Points on a hilly landscape, in no order, each with its height.
From any point a ball takes the steepest step (drop divided by distance) to one of its 2 nearest points. It stops when none of these is lower. Distance is the straight distance between rows; heights are no part of it.
fudo: [158 106 141 137 177  69  99 168 186 143 128 108 157 108 153 138 122 126
  74 134 191 158 214 152 152 160 133 159 179 101]  (h 4.45)
Gog: [112 112 107 194 103 175 103 135  91 123 154 129 113  94 154 167 102 169
 133 127 136 117 155  98 120  69 141 106 103 131]  (h 6.15)
zano: [136 143 113 184 123  64 124 140  90 111 152 159 105 176 191 144 178 108
  97 152 180 124 121 155 133 130 126 144 128 130]  (h 3.49)
Nog: [105 131 156  79 127 143 162 119 106 185 151  71 186 123 129 130 112 122
 180  83  78 158 109 129 111  88 109 151 113 183]  (h 2.70)
bulo: [ 91 147 147 128  45 132 132 201 137 118 115 173 138 124 122 105 147 148
 147 180 123 126 127 109  64 125 101 146 169 119]  (h 7.63)
kofe: [120 144 140 114 103 124  92  55 132  85 137 170  76  84 119  99 175 153
 112 144 158 116 142 115 101  93 154 162  90 133]  (h 7.99)
Fut: [110 105 105 186  97 186 120 158 104 111 108 141 110 103 143 152  98 163
  93 142 140 130 138  86 102  88 126 114 123 103]  (h 5.89)
vapad: [111 144 202 107 112 130 138 129 137 154 135 102 138  67  93 101 132 151
 122 162 114 116  75  87 119  51 101 119  64 138]  (h 7.24)
nogav: [107 160 145 134 162 148 139 158 133 100  98 179 139 119  92 154  96 173
  63 136 109 110 139  91 140 132  76  80 160 117]  (h 5.18)
gevov: [135  95 131 127 135 185 143 129 139 144  76 133 125 134 142 127  88 109
  92 108 127 137 101 117 111  84 109 157  94 132]  (h 2.55)
tekab: [113 116  98 114 116 119 184 134  76 110 125 133 128 185 148 123 118 108
  37 131 131 141  99  95  70 108  84  81 111 168]  (h 2.84)
Libo: [132 100 125  93 128 144 106 109 153 134 144 106 120 105 102 123 153 108
 191 108 146 154 167 169 140 171 175 204 182  98]  (h 2.77)
salup: [ 78 101 130  54 115 139 177 139 106  54 138 162 115 140 100 112 134 118
 117 150 101 130 101  81  56 133 110 113  95 168]  (h 2.74)
beki: [ 62 163 164  92 128 128 143 137 117  67 127 151  86 122 103 115 132 134
 174 177 116 104  88 137 160 126 158  96  73 155]  (h 8.20)
Legug: [143 135 187 137 133 167 110 113 154 209  83  86 117 109 138 118 118 122
 126 136 120 138  93 121 153  73 116 140  88 107]  (h 2.68)
pem: [135 154 117 110 132 108 121 158  90 177 121 102 227 164 143 128 126 108
 155 149 123 132 110 134 188 169 126  88 207 150]  (h 4.34)
Dil: [101 145 140  58 151 108 184 109 105 120 153 162 170 144 104 124 127 159
 103  92  86 118 107 120  70 105  68  82 146 167]  (h 1.17)
tibo: [ 64 165 128 108 126 100 171 159  80  42 172 152 120 136 115 135 124 125
 174 148 113 110 103 149 146 151 155  65 129 159]  (h 8.06)
pep: [187 122  94 187 157  78 118  98 144 153 188  76  91 146 147 136 136 118
 138 117 159 125 159 174 157 154 164 111 117 103]  (h 4.23)
Tufo: [171 104  93 143 158  69 103 137 138 109 132 118 164 139 149 137 141 113
 103 141 185 130 187 167 154 153 139 146 153 101]  (h 4.16)
vofis: [125  94 130 143 108 173  99 164 138 145  86 151 135 111 156 134 136 108
 149 151 159 154 136 160 134 140 141 209 173  96]  (h 2.27)
vubin: [148 157 124 136 133 100 163 107  92 166 158 108 145 162 143 135 124 152
 120  83 106 126 112 147 109  90 103  92 137 177]  (h 1.37)
Vepe: [ 95 105 124 100  98 139 186 142  92 156 153  92 176 131 130 100 103 114
 168 119  97 151  77 128 105  94  91 150  75 172]  (h 2.30)
Bama: [ 95 142 120 126  64 109 123 168 103  84 132 176 101 152 139 108 179 126
 129 179 168 119 129 138  78 133 119 153 154 126]  (h 7.76)
nebid: [110 160 135 173 135 164 104 161 150 117  97 170 138 107 127 171  91 166
  74 143 138 120 160 105 141 109  93 120 154 105]  (h 5.50)
fug: [155 128 132 143 175 110 102 112 200 166 150  79  84 115 123 134 128 129
 119  90 148 145 192 142 171 171 129 152 137  85]  (h 4.11)
gunof: [132 104 116  53 133 130 162 135 113  84 138 138 179 112  92 142 143 121
 158  98  73 157 106 106  64 131 138 135 149 159]  (h 3.26)
rezu: [135 160 171 103 117 125 108  87 149 178 119  82 111 120 119 100 176 119
 172 113 118 135 130 162 127 132 148 169 128 109]  (h 3.43)
dedu: [165 107  91 151 137  99 111 132 108 116 156  76 174 143 141 130 147  93
 162 144 180 133 162 157 160 164 154 130 166 102]  (h 3.91)
led: [129 125 133  99 134 153 129 138 118 120 131 109 164  99 105 157 122 131
 160  91  86 152 130 100  98 125 136 132 160 142]  (h 3.16)
tivuf: [102 131 130 127  65 110 101 116 126  93 120 169  72 111 133  90 199 146
 106 172 171 125 146 142  99 119 135 177 116 106]  (h 7.87)
riseg: [129 129 131 176 130 152 106 124 114 128 173 115 135  74 128 177 107 181
 138  94  98 125 161  81 110  89 140  92 111 132]  (h 6.39)
pirul: [128  74 157  98 112 204 122 123 164 158 105  93 121  71 102 123 127 121
 172 115  88 165 123 104  96 160 151 174 155  81]  (h 2.20)
dab: [127 141 113 167 166 123 119 124 138 123 126 151  69 149 140 151 110 133
 101 126 146  99 134 139 160 118 131 127  83 148]  (h 3.87)
tel: [146 130 116 133 127 119 158 168 157 149  70 133 120 167 121 118 130  96
  93 149 112 142  84 134 117 187  98 130 158  87]  (h 1.38)
Zeris: [125 117 117 101 152 134 140 179 100 151  92 145 212 154 116 135  92 131
 126 142 114 113  90 112 193 165 104  68 193 166]  (h 4.59)
giz: [176  99 121 150 131 150 131 104 145 182 118  42 132 148 139 143 137  93
 131 127 139 152 117 113 138 188 132  90 160  38]  (h 2.69)
Zulos: [154 181 143 156 171  94 107 112 170 194 124 108 163 133 141 142 131 131
  60 109 129 133 182 119 164 157 102 100 175 116]  (h 2.85)
Mulon: [137 131 113 141 145 132 124 135 131 116 135 103 129 122  99 150 127 137
 143 108 115 122 143 136 136 150 143 120 145 108]  (h 3.52)
Vamo: [125 113  95 130 105 151 111 132  94  92 133 146 151 128 135 133 130 113
 177 128 165 129 158 174 113 123 156 191 169 124]  (h 2.67)
togu: [140  70 127  98 102 188 106 104 151 141 137  99 124  85 115 118 150 110
 195 110 121 166 141 135 113 165 175 186 168  73]  (h 2.52)
Vona: [142 112 122 132 138 150  90  97 193  98 109 160  86  78 112 116 115 143
  98 118 151 127 196 131 136 132 141 188 109  98]  (h 4.67)
noni: [127 170 139  82 163 123 160 117 130 143 105 167 171 153 107 124 120 141
  84 106  95 127 119 129  98 127  69  95 193 154]  (h 1.71)
nafot: [142 145 126 131 166 146  89  99 207 171 131  98 113  92 122 155 107 115
 111  86 127 130 211 105 150 148 127 156 160 108]  (h 4.43)
bek: [ 83 147 148 117  65 105 158 198 112 117 148 193 164 150 113 110 134 146
 156 184 118 108 110 109  75 125  85 112 183 137]  (h 7.73)
mafik: [ 91 147 187 134 118 140 159 137 103 157 137 117 125 103 109 112 110 169
 139 161  94 114  80  90 156  63 102  94  45 170]  (h 7.07)
saze: [139 113 103 165 135 122 144 177 150 110  59 152 117 141 139 125 135  92
  46 158 138 142 107 116 125 190 103 126 144  65]  (h 1.94)
tep: [136 131 163 183 136 169  97 103 156 191 122 103  86 104 132 146 108 169
 124 121 111 134 139 112 147  96 123 122  90  98]  (h 3.33)
rom: [101 102 100  50 128 108 190 151  97  51 155 164 162 138  94 129 138 120
 150 134  90 136  86  98  65 145 137 109 141 171]  (h 3.01)
kupe: [167 109 145 156 154 101  90 113 205 184 135 126  88 107 170 132 132 120
  91 107 160 151 186 167 149 138 128 195 124  77]  (h 3.73)
Gegig: [164  88 128 137 124 162  83  82 159 161 118 129  95 111 169 108 127 100
 137 109 162 142 146 160 141 125 151 188 112  69]  (h 3.25)
fituf: [ 92 158 140 110  91  84 148 188  87  90 153 165 202 137 104 126 147 142
 177 181 113 104 116 136 147 138 119  62 184 147]  (h 7.85)
puli: [174 128 105 187 141  56 121 121 114 140 157 128  75 181 175 129 170 105
 101 127 161 131 125 176 133 141 143 146 101 124]  (h 3.83)
lovez: [142  76 100 164  98 168 122 109 100 106 161  93  59 105 135 125 125 132
 162 109 132 131 114 116 129 120 172 113  80  91]  (h 4.04)
lod: [123 150 104 179 128  66 122 155  69 101 171 147 106 189 180 151 161 109
  87 168 175 114 118 135 148 140 146  88 118 176]  (h 3.10)
Degi: [137  87 103 107  68 131 175 130  96 127 140  96 123 162 138  86 133  90
 151 115 115 143 101 133  57 102 121 160 100 153]  (h 1.83)
Pumi: [154  80  85 118  92 150 155 128  98  99 108 129  93 171 144 102 137  76
 109 111 142 142 113 137  85 124 148 166 126 120]  (h 1.35)
femip: [154 108  91 180 125 109 121  86 139 115 185  95  56 122 133 123 141 133
 149 110 143 119 151 150 150 143 172 122  86 103]  (h 4.36)
pip: [ 93 108 106 149 121 175 110 143 123  66  92 188  94 120 150 151 112 129
  64 150 165 129 153 101 108 114 133 150 116 126]  (h 6.21)
fofaf: [ 93 137 170 107  56 140 107 166 140 127  98 156 137  98 122  84 139 150
 176 191 137 120 106 117  90 101 115 167 137 120]  (h 7.52)
nupep: [170 101 134 125 131 157 115  90 165 159  81 111  78 131 127  92 130  95
 128 116 134 137 105 152 136 137 149 166  94  65]  (h 2.82)
mela: [150 141  72 150 159  62 129 116  81  99 151 157 162 184 168 140 118 106
  95 144 166  91 127 138 160 130 140  75 125 181]  (h 2.59)
Lofa: [113 138 188 116  66 135 110 136 129 149 115 116 136  61 109  92 148 162
 150 168 123 127  87 102  96  57 116 137  95 128]  (h 7.38)
siru: [153 115 104 191 142 135 104 100 161 119 138 161  46 116 135 141 119 135
  66 128 151 118 178 116 129 125 137 148  72 111]  (h 4.31)
muma: [134 187 144 116 160 107 119 104 158 183 127 115 143 140 119 143 132 135
  90  80  98 128 157 127 130 132  96 103 178 149]  (h 2.32)
Rufur: [136 152 138 159 164 131 139 138 138 155  76 159 101 161 161 151 108 128
  76 113 106 127  90 134 132 109  99 131 104 129]  (h 3.27)
bel: [147 114  90 137 143 107 116 167 101 138 133  93 203 162 153 148 130  83
 176 154 172 135 128 161 177 171 156 141 191 124]  (h 4.10)
momak: [146 125 155 106 128 176 139 114 189 133  39 153 111 121 109 101 138  93
  95 125 119 146 118 142 106 152 118 176 124  94]  (h 2.21)
Dur: [141 139 119 119 121 108 160 139 120 117 102 134  87 182 125 111 150 100
 114 134 128 123  95 146  98 148 116 144 125 121]  (h 0.73)
nad: [118 132 123 104 119 113 103  76 139  55 157 172 113  84 113 127 163 156
 154 113 150 119 181 140 100 112 158 174 118 136]  (h 8.09)
difo: [153 162 106 152 143  72 138 114  84 156 154 149 162 192 168 145 119 122
 107 106 143 113 113 156 132  96 112  96 147 183]  (h 2.02)
Ker: [131 155 109 129 142  87  96  87 107 149 130 120 231 150 152 121 109 160
 136 126  95  97 161 112 208 159 127  41 130 177]  (h 3.42)
sof: [101 130 108  81 156 126 131 107 117  33 159 155 125  99 106 140 120 140
 186  97 116 116 140 133 122 124 180 132 112 166]  (h 8.21)
bolot: [ 99  98 127  85  96 143 179 125 116  90 124 139  95 169 126  96 135 104
  57 133 119 153 112  88  45 119  90 127  92 161]  (h 2.37)
fupe: [150 135 133 154 182 105 108  96 180 162 129 126  81 137 138 136 104 107
 141 114 147 103 123 165 186 126 149 159  60 140]  (h 4.15)
fakip: [153  95 150 122 137 181 115  90 147 161  90 105 137 101 127 109  80  99
 100 113 141 131 102 116 129  49 125 158  73 134]  (h 1.99)
redok: [133 155 147  95 132  94 109 111 102 159 123 125 221 142 133 112 116 156
 125 119  76  98 127 107 219 159 103  27 169 174]  (h 3.71)
Bodo: [135 129 104  98 140 108 178  99  87 129 154 107 190 138 116 135 114 151
  89  76  86 138 112 104  78  99  82  87 133 184]  (h 0.56)
zeki: [131 141 151  94 119 145 132 103 123 182 137  64 136 146 136 112 137 103
 189  88 102 154 110 153 113 112 142 156 131 151]  (h 3.07)
til: [140 134  72 128 143  91 126 109  73 102 122 139 216 171 152 132  88 123
 127 139 143  90 125 125 172 132 134  58 139 182]  (h 2.98)
gid: [121 123 152 107 125 176 141 139 177 132  78 129 107 105  71 117 138 135
 122 130  81 142 118 119 100 167 123 159 150  91]  (h 1.68)
lifo: [ 70 172 139 110 115  81 167 182  78  82 170 171 144 158 112 117 140 130
 157 167 113  96  94 131 155 150 115  39 155 162]  (h 7.95)
kiv: [148 163 155 133 157 115 108  88 170 174 137  89  84 126 115 115 146 139
 158 102 126 121 141 167 160 130 146 152  94 119]  (h 3.76)
fima: [ 97 151 168  96 131 144 127 139 139  85 100 143  98  99  75 105 131 139
 173 173 129  97  90 129 161 131 147 139  83 125]  (h 8.31)
dumin: [ 97 145 164 129 144 129 152 119 119 120 144 130 106 110 110 149 112 180
 124 115  84 116  97  92 135  94 127  83  53 160]  (h 6.86)
pafeg: [147  82 118 149 109 179  69  79 146 155 148 100  76  86 143 130 103 124
 181 105 161 121 149 133 157 104 165 153  88  87]  (h 3.65)
pipof: [133 128 119  96 146 125  95 107 163 116 142 131 131 114 127 131 128 101
 175 104 171 131 190 183 145 136 153 208 160 137]  (h 2.99)
nizaf: [112 137 106 157 109 123 128 166  92  98 143 101 123 131 120 134 135 132
 190 147 135 120 111 145 144 147 158 104 133 110]  (h 3.85)
Femu: [157 102 120 153 165 140 127 158 152 175  92  86 119 145 132 155 126  96
 127 140 139 147 107 128 167 199 119 121 159  57]  (h 2.09)
sir: [119 154 148 152 158 129 132 121 135 111 182 125 121  83 114 174  98 190
 138  83  62 128 127  79 132  99 139  67  77 165]  (h 6.63)
kun: [110 130 121 129 153 145 139 176 110 108  97 138 157 127  77 145  94 158
 105 147  96 106 106  84 162 158 102  66 148 124]  (h 4.89)

For each start below, name the point where the ball stops.
kiv -> Dur
mafik -> Fut
fug -> gid
fudo -> gid
Zulos -> Bodo
kofe -> Fut
pip -> dedu
femip -> gid
tibo -> Fut

Call two points neighbours if one is among the 2 nearest of the other. Go from one point of each pair to the other, from neighbour to neighbour, staying as low as possible. Name the highest point that can't be avoided.
Dur, vofis -> femip
led, Bodo -> gunof
vofis, gid -> pipof
bolot, Dur -> Mulon
bolot, Bodo -> tekab
